Each row is a point on a landscape with many peaks, with its height.
A climber steps from a point to the highest of its 2 nearest points, and stops where none of them is higher. Distance is the straight distance between rows; heights are no part of it.
vota h=6.54: [ -8  42  20 -14  -9  26  -8  19 -12  15 -11  -7 -12  30  -2  15  14   5
  11  -3  13  26]
Bufit h=6.49: [ -6 -13  32   7 -17  14 -16  10  -8  -9 -18 -20  -2  60 -10  30 -14  22
  10  10   3  29]
gaso h=3.60: [-18  16 -19  -1  -2 -10  27  11  11  -4  36 -29 -41 -71   0  -6 -14  -4
  -1 -31 -17  -9]
Vori h=8.11: [  0  -1  -5  -4 -20   0 -13  31  39   5   7 -22   9 -15 -36 -23 -63  16
   1  -8  -6 -14]
tubo h=2.24: [  2   5 -15  29 -30  12  11 -13 -11  -3   5  10   3  -1  19  55 -13 -13
   2  19   2 -17]
riko h=1.98: [ 18  14 -20  20  -4  -2   8   4  -8   2  30   4  -1  11  20  43 -18  -7
  15  23  21  -6]
gire h=5.71: [  1   4  10 -12  33 -13   2  -4  39 -11 -19   5  20 -32   2  -3 -20  22
 -47  -1  11  -5]
sak h=2.10: [-22 -53  28  -3   3  -2   3 -40 -27 -12   4   4   9  15  -6   5   3  16
  22 -23 -15  12]
Mor h=0.31: [-13  22  14 -23  -7  27  -4  30  18  12 -13 -47  -5   7 -20 -10   6  22
 -16 -15 -17  28]
Gemol h=4.18: [ -1  19 -26  -4 -13  30   2  36   6  32 -12 -30 -17 -25 -21 -30  -5 -10
 -17   0 -33  -2]
lem h=2.69: [-11  -1  -7 -13   5 -12  16 -16 -27  -8  12  20   4 -20   6  -1  18 -12
   9 -10  26  -1]
Mele h=4.39: [ 19  17 -31   6 -22  -7  15   5 -14  -3  23 -19   0 -45   2  29  -8 -15
  12 -15   8 -17]
mupep h=6.63: [ -1  14   0 -24  -3 -14  -4  19  46  -3 -13 -13  23 -28  -6 -18 -30  18
 -35  15  10 -13]
sizoz h=2.42: [ -7  -1 -32 -14 -16  -3   4  -1 -36   5  -4   6  16  -3   8 -17  25 -31
   5   4  17 -16]
Nit h=6.77: [  2   5 -29  15 -26  34  -5  39   0 -13 -10 -21   8   0 -21  13 -14  13
 -13   2 -13 -16]
gefo h=1.74: [  8  20 -14  17   6  -9   0  11   9   4  32   4 -15  43  24  18 -20  -5
  23  38  10  12]
Fazup h=2.34: [ -7  -3  14  -4  31 -42  -8 -25  18  -3  29  44 -16  21  19 -10 -18   2
  -2  19  23  19]
Fatul h=3.78: [ -7  26  31   4  35   2  43  -8   7  -9  16   8 -30   2  18   5  22  38
  18  20  10   5]
gubu h=5.85: [ 5 44 10 -9  7  8  5 24  6 10  1  6 -5 26 15 14  7  0  4 30 20 14]
reda h=1.64: [ -8 -39   5  24  13  20  -4 -31 -25  10  16  22   3  23   8  13   2 -20
  13 -16 -15  -3]
dezel h=4.69: [  0  34  18   0  48 -13  37 -27  -2  -9  33  26 -36 -13  22   4  14   9
  16  15  13  22]
Mesof h=6.66: [  9   6   9   0 -35   7 -17  39  34  -3 -15 -24  -4  -4 -33  -4 -44  11
  10  15  18  -6]
pulep h=2.48: [ -4 -17 -12  13  22 -21  -5  -7  -2   4  35  22   3  34  18   5  -1  -4
  -1  -2   7   2]
gog h=5.05: [  4  -7   8  -9  13 -14   0  11  42  -9   7  -4  11 -23   8   2 -16  11
  -4   1  45 -18]
Puvu h=1.51: [ -6  -4  25 -13  45 -12   5 -31  -9  11   0  31  -4   4  10 -18  19  -4
  -2 -20  10  18]
futi h=6.68: [ -6   6 -17  18 -34  13  -9  26  13 -14   2 -18  -5 -10 -39  -4 -43  16
  -6   4 -31 -18]
Filig h=2.41: [-19 -29 -12 -11  23 -11  18 -24 -31   0  28  14 -14  12   8  -9  25  -4
   8  -6  19  14]
vum h=5.02: [ -5  19   0  -2  35   2   9 -18  13 -11 -18  10   5 -50  16  10  -2  -6
 -50  -3   7  -6]
Kipot h=7.28: [-10   6  24   3 -27  19  -7   6 -31  18 -19  -5  -8  52  -1  13   2   1
   4   3   5  24]
gim h=5.70: [  7  34  -4 -11 -31 -14 -18  35  -2   5 -11 -10  -1   6 -26 -17 -16  10
  -8  -2  12   4]
sufel h=2.43: [ 17 -41  10   2   3 -30 -18   0  28   1   7  -6  12  38  -7   2 -15   6
  14  20  28   4]
viki h=4.07: [  9 -16  -6  -2 -23 -27 -16   5  -6  -5  -8  -9  17 -13 -32 -19   0   7
 -10 -27  -6  -3]
guma h=1.49: [  0   3 -20  11   9 -29  -7 -12  22   4  36   7 -15  53  22 -16 -29  -8
  10  38  -7  13]
sabom h=3.68: [ 11 -12  -8   3  -2 -15  -9   6 -12 -19   9  14  10   3 -21  -2  -4  13
  13 -18  19  -6]
fopap h=2.17: [ -3   5 -30  -7 -26  18   2  11 -30  12 -24 -15  -4   6  16 -13  25 -30
  10  35   9  -9]
zun h=2.26: [ -3 -23   8  27 -12  16  -1 -10  -2 -12  17  17   6  -6   9  32 -17   6
  11 -22   9 -18]
zis h=5.74: [-14  -5   2 -10 -20 -11 -11  20  32  -8   7 -20  24  -7   4  -9 -14  21
 -11  -6  14 -31]
gul h=6.86: [  7 -23  -8   4  36  28  19  -6  -2  -5  14 -10 -13 -29  -7  -7  32  10
  14 -32   7  -1]
lof h=3.40: [ 16  -4 -11   1  -3 -15 -17  21   1 -22  -5   2  39  24 -23   2  -2  17
  10   8  -1  -3]
zoz h=2.72: [  0  17  -5  -4  27 -18   7  -8   1  14  28  25   8   3  34  19   4 -12
   1   6  16   1]
dopa h=1.78: [ 20 -58 -10  17   4  29 -13 -14 -24  10 -30  11  13  34   2  -9  13 -33
  18  15 -25   9]
lut h=2.40: [-21 -44  40   0  -9 -16   3 -24  -8 -29   3 -19   4   7 -11   0   7  34
  19 -29  14   5]
dore h=3.12: [-10  10 -11  22 -43  29 -10  17  -7  -5 -20 -14 -45  -8 -18   0  -6 -25
 -15   9 -61 -19]
Misel h=2.27: [  2 -14  20  19  18   4  -8  -5  32 -10  32  15  11   7   5  15 -13   7
  27 -16  22 -16]
Mav h=2.38: [ 10  -5 -11 -17 -10  -1 -25   2  -4  15 -34  -2  19 -22 -19 -47  23 -26
   0 -22 -19   2]
lavug h=4.61: [  5 -11   0  10 -44 -21 -30  10  -8  -3 -13 -33  -5   0 -37 -11 -15   1
 -12 -25 -44   2]
salar h=1.01: [  3  15  14 -21   8  -4 -18   1   3  24 -13  12  36  17   3 -16   9  -2
  -9 -13  -7   3]
libif h=1.93: [-17 -55  -6   6  -6  -2  -3 -22 -33  -2  14  21  -3  40   8  13 -21  -4
 -22  27 -14   8]
riris h=3.45: [ 27  24 -15  -7  30  -6  15 -17  -2  29 -15  20   0 -23  30   5  24 -36
 -18  16  14  -1]
Navu h=4.31: [ 14   6   9  -2  36 -28  15  -4  48  -8  26   7  -5 -37  19  14 -10  -1
   7  15  51  -8]
Kada h=3.11: [-12  -4  36   4  34   7  25   3  18 -25  25  -3 -14   8   3  -1  12  39
  34  10  25  -8]
Rasag h=2.75: [-11 -40  13  12 -22  -4  -3 -18   4 -37  -6 -21  12 -13 -23   1  -8  30
   1 -37 -13  -8]
melo h=2.63: [ -7  -2  -4  32 -48  13   1 -12  -3 -21   0  14  -7 -13  -2  24 -25   0
  -9  -7  -2 -30]
Tufe h=3.09: [  0 -27  -5  21 -24  20  -7  -2   1 -20  -9 -18  10  -7  -7   6  -7  15
 -25 -27 -22 -26]
radav h=3.85: [-10   6  13  13 -58  22  -9  -2 -10 -13 -44 -12 -38   7 -19   2   3   2
 -21   9 -44   2]
did h=6.85: [ 24  -7 -21  26  -3  27   0   9 -18   2  -4  17   4  16  -9  23   4  -7
  -2  -4  -6  -9]
bokir h=0.15: [-12  31   1 -25 -16  -4  -3  29  18  18 -23 -46  12  -5  -8 -25  -1  16
 -37  -3 -34   4]
fud h=4.47: [ 10  33 -18 -14  17  -1  23  -3  13  13 -11   3   5 -73  14   5   2 -22
 -28  -3  -4  -8]
rur h=1.22: [  3  -8  29 -24  19 -10 -13 -23   2  13 -13  12  19 -13  -3 -17  17  -1
  -6 -34 -13  13]
Zev h=0.81: [ 13  34  25 -20  12  -7 -20  15  24  12 -20  11  21   4   1  -8 -16  12
 -31   7  11   2]
bitum h=5.25: [  7  43 -15  -6  -4   7   9  17  -5  24   0   1  13  -5  16  10  12  -8
 -15  14  11  -6]
rak h=2.01: [ 20 -27 -17   9  25   5 -15  -4 -13  10 -12   7  -1  46   5 -19  21 -26
  20  15 -31  21]
bosu h=3.15: [  7   5   9 -19  15 -36 -18  10  19 -16 -11  15  38  24  -5  -8   2  16
   3  28   0   8]
sez h=3.75: [-14  24  10  -4  63 -12  36 -52   6 -14   9  24 -48 -12  33  -6  17  -4
   1   9  -8  33]
fulup h=5.92: [ 14  -6  11  -3  37  29  35 -10 -12  14  -3  -6 -24 -28  18 -11  43  -9
  30  -9  16   7]
Koro h=2.80: [ 10  -5  11  -8  18 -39 -16   1  38  -4   3  24   6  33  13  -9 -14   2
   7  35  19   3]
Razak h=3.74: [ -4  14 -22  -9  -3   5  -2  14  10  12   6 -13   4 -34 -18 -31  -5 -14
 -14 -22 -25 -17]
bimap h=4.81: [ 14  15 -27   0  -3   6  12  -2 -15  22  11  -7  10 -20  24  28  14 -31
   9   0   6 -14]
Vopet h=5.81: [  7 -26  26  14 -26 -12 -20   1  -3  -6 -18 -13  32  46 -12  20 -13  12
   8   6  -9   4]
Gubor h=1.90: [-17   5  17 -15  50 -26   4 -42  -7  15  28  48 -24  10  28 -15  -7 -17
  -9   5   5  28]
zuvu h=3.97: [ 18  27  -8 -16  31 -11  25 -20  -2   9   5  10  -2 -55  13  19  20 -17
 -10 -10  23   3]
Duka h=5.73: [ -9  11   9 -14  42   0  37 -30 -16  15  20  15 -22 -21  26   6  31 -12
  21   0  17  12]
navip h=3.02: [-25  -8  17 -16  -8   0 -16  -9  -8  -4   0  -9  -4 -28 -17 -28  18   8
  13 -46 -27  -3]
menep h=0.62: [  6  38  16 -28  13  -1 -11  27  19   9 -40   2  24  -4 -26  -9  -1  14
 -39  14 -19  17]
buna h=7.81: [ 12  -2 -26  26 -36  47   7   8 -16  -9 -24   3  -7   1  -7  15   4  -9
 -15  13 -14 -17]
dapo h=2.64: [-12 -15  16   9  46  -4   8 -16  25 -29  35  11  -8  18  13  -1   4  19
  33  -7   2  -5]
Gugi h=5.18: [  8 -17   3  13 -51 -17 -20  -3 -17  -3 -31 -24  21  20 -25   5  -1   7
  -8  -5 -28   7]
Rufig h=1.89: [  4  20 -26 -12  15  10  14  13 -16  23 -11   4  -5  12  32  -9  39 -33
   7  42   9   2]
Fanad h=3.05: [-12   1   2  -7  12 -16  30 -12 -24 -19  33   8 -15 -16  14  15  10  16
  28  -1  40  11]
bizib h=3.41: [ -9 -15 -23  13 -15  23  -8   7   4 -12   3 -19 -10 -31 -24 -15 -10  -3
 -11 -38 -27 -25]
tib h=1.77: [  7 -30   1  14 -34  35 -15  -2 -24  14 -49   2   6  17  -6 -11   9 -35
  15  13 -23  -6]
Zul h=2.68: [ -7  -7   5 -23 -10 -20 -24  -8   0   9 -19 -24   3 -24 -21 -54  14 -13
   1 -38 -40  -7]
foga h=3.57: [ -2 -12   8   2  19 -21  20 -11  21 -16  30   8 -22 -18  17  19  -6  11
  29  10  52   4]
sozab h=4.00: [  3  12 -14  -3   0 -14  19   4   6 -13  28 -17 -11 -68  -2   9  -2  -2
   4 -23  16 -11]
leke h=2.25: [  8   1  -9   3  28 -18 -15  -6   5   6  15  19  10  50   9 -11  11  -3
   7  14 -27  13]
Buf h=0.46: [  0  39  18 -28  14  21  -4  40  26   9 -14 -17   9  13 -15   3   2  30
 -19   8   0  34]
sep h=7.65: [ 13  -1   8  22 -50  13  -9  28  12 -10 -13 -10  -6   9 -11  18 -30   9
  -4  14  20 -14]
ropaz h=6.47: [ -7  18  10   3 -41  -2 -14  28 -10  -2  -3  -9  -5  26  -1  10 -20   7
   2   9  34   1]
Rif h=1.86: [-24 -36  15   6  29   5   4 -32 -17  -4  30  16 -16  28   4   2   0  11
  27 -14 -20  16]
gusut h=4.72: [  6  40 -20 -10 -19  25   7  32   0  30 -14 -23  -5 -26   7 -12  16 -23
  -7  14  -3  -8]
Bom h=3.03: [  5  28  -9  -5  35 -14   9 -14   2  24   0  30   1  12  36   6  14 -19
 -22  34  -4   4]
kuvu h=7.64: [ 15 -20 -26  17   7  26   6  -1  -4  -1   3  -5   2 -16  -4   2  18 -15
   5 -24   1 -15]
gor h=3.37: [-15  13   1  -9   3   2  -1   0   8  -4   2   6  14 -39  -4 -19  11   6
   7 -35   4 -16]
tolek h=4.60: [  8 -10  14   8 -52  21 -14  -8 -29   0 -50 -19  -2  23 -20  11   7  10
  -9   1 -40  14]
fevu h=1.66: [  1 -37   1  20 -26  -4  -8 -18 -37 -11 -18  18   1  35  -5  24 -13  14
 -15  17   5   5]
nir h=2.18: [-27 -48 -19  -5  -1  -8  12 -20 -38 -10  20  15   6  17  12  11   3 -12
   0   7   8  -5]
Peza h=2.09: [  7  -2  -6   3 -31  19 -21  13 -24  12 -28 -17   7   0 -18 -28  12 -14
   3  -7 -25  -5]

Call two points neighbours if one is among the 2 nearest of the other. Go from one point of each pair to the other, from neighbour to neighbour, staying as high as possible. Name the lowest point that can't be avoided.
Gugi, Vori | dore
Vori, sep | Mesof
melo, dezel | zun
Vori, buna | futi
kuvu, buna | did

Where does a climber stop that starts at each point below?
bokir | Gugi
Buf | Gugi
Fazup | Gugi
dopa | mupep
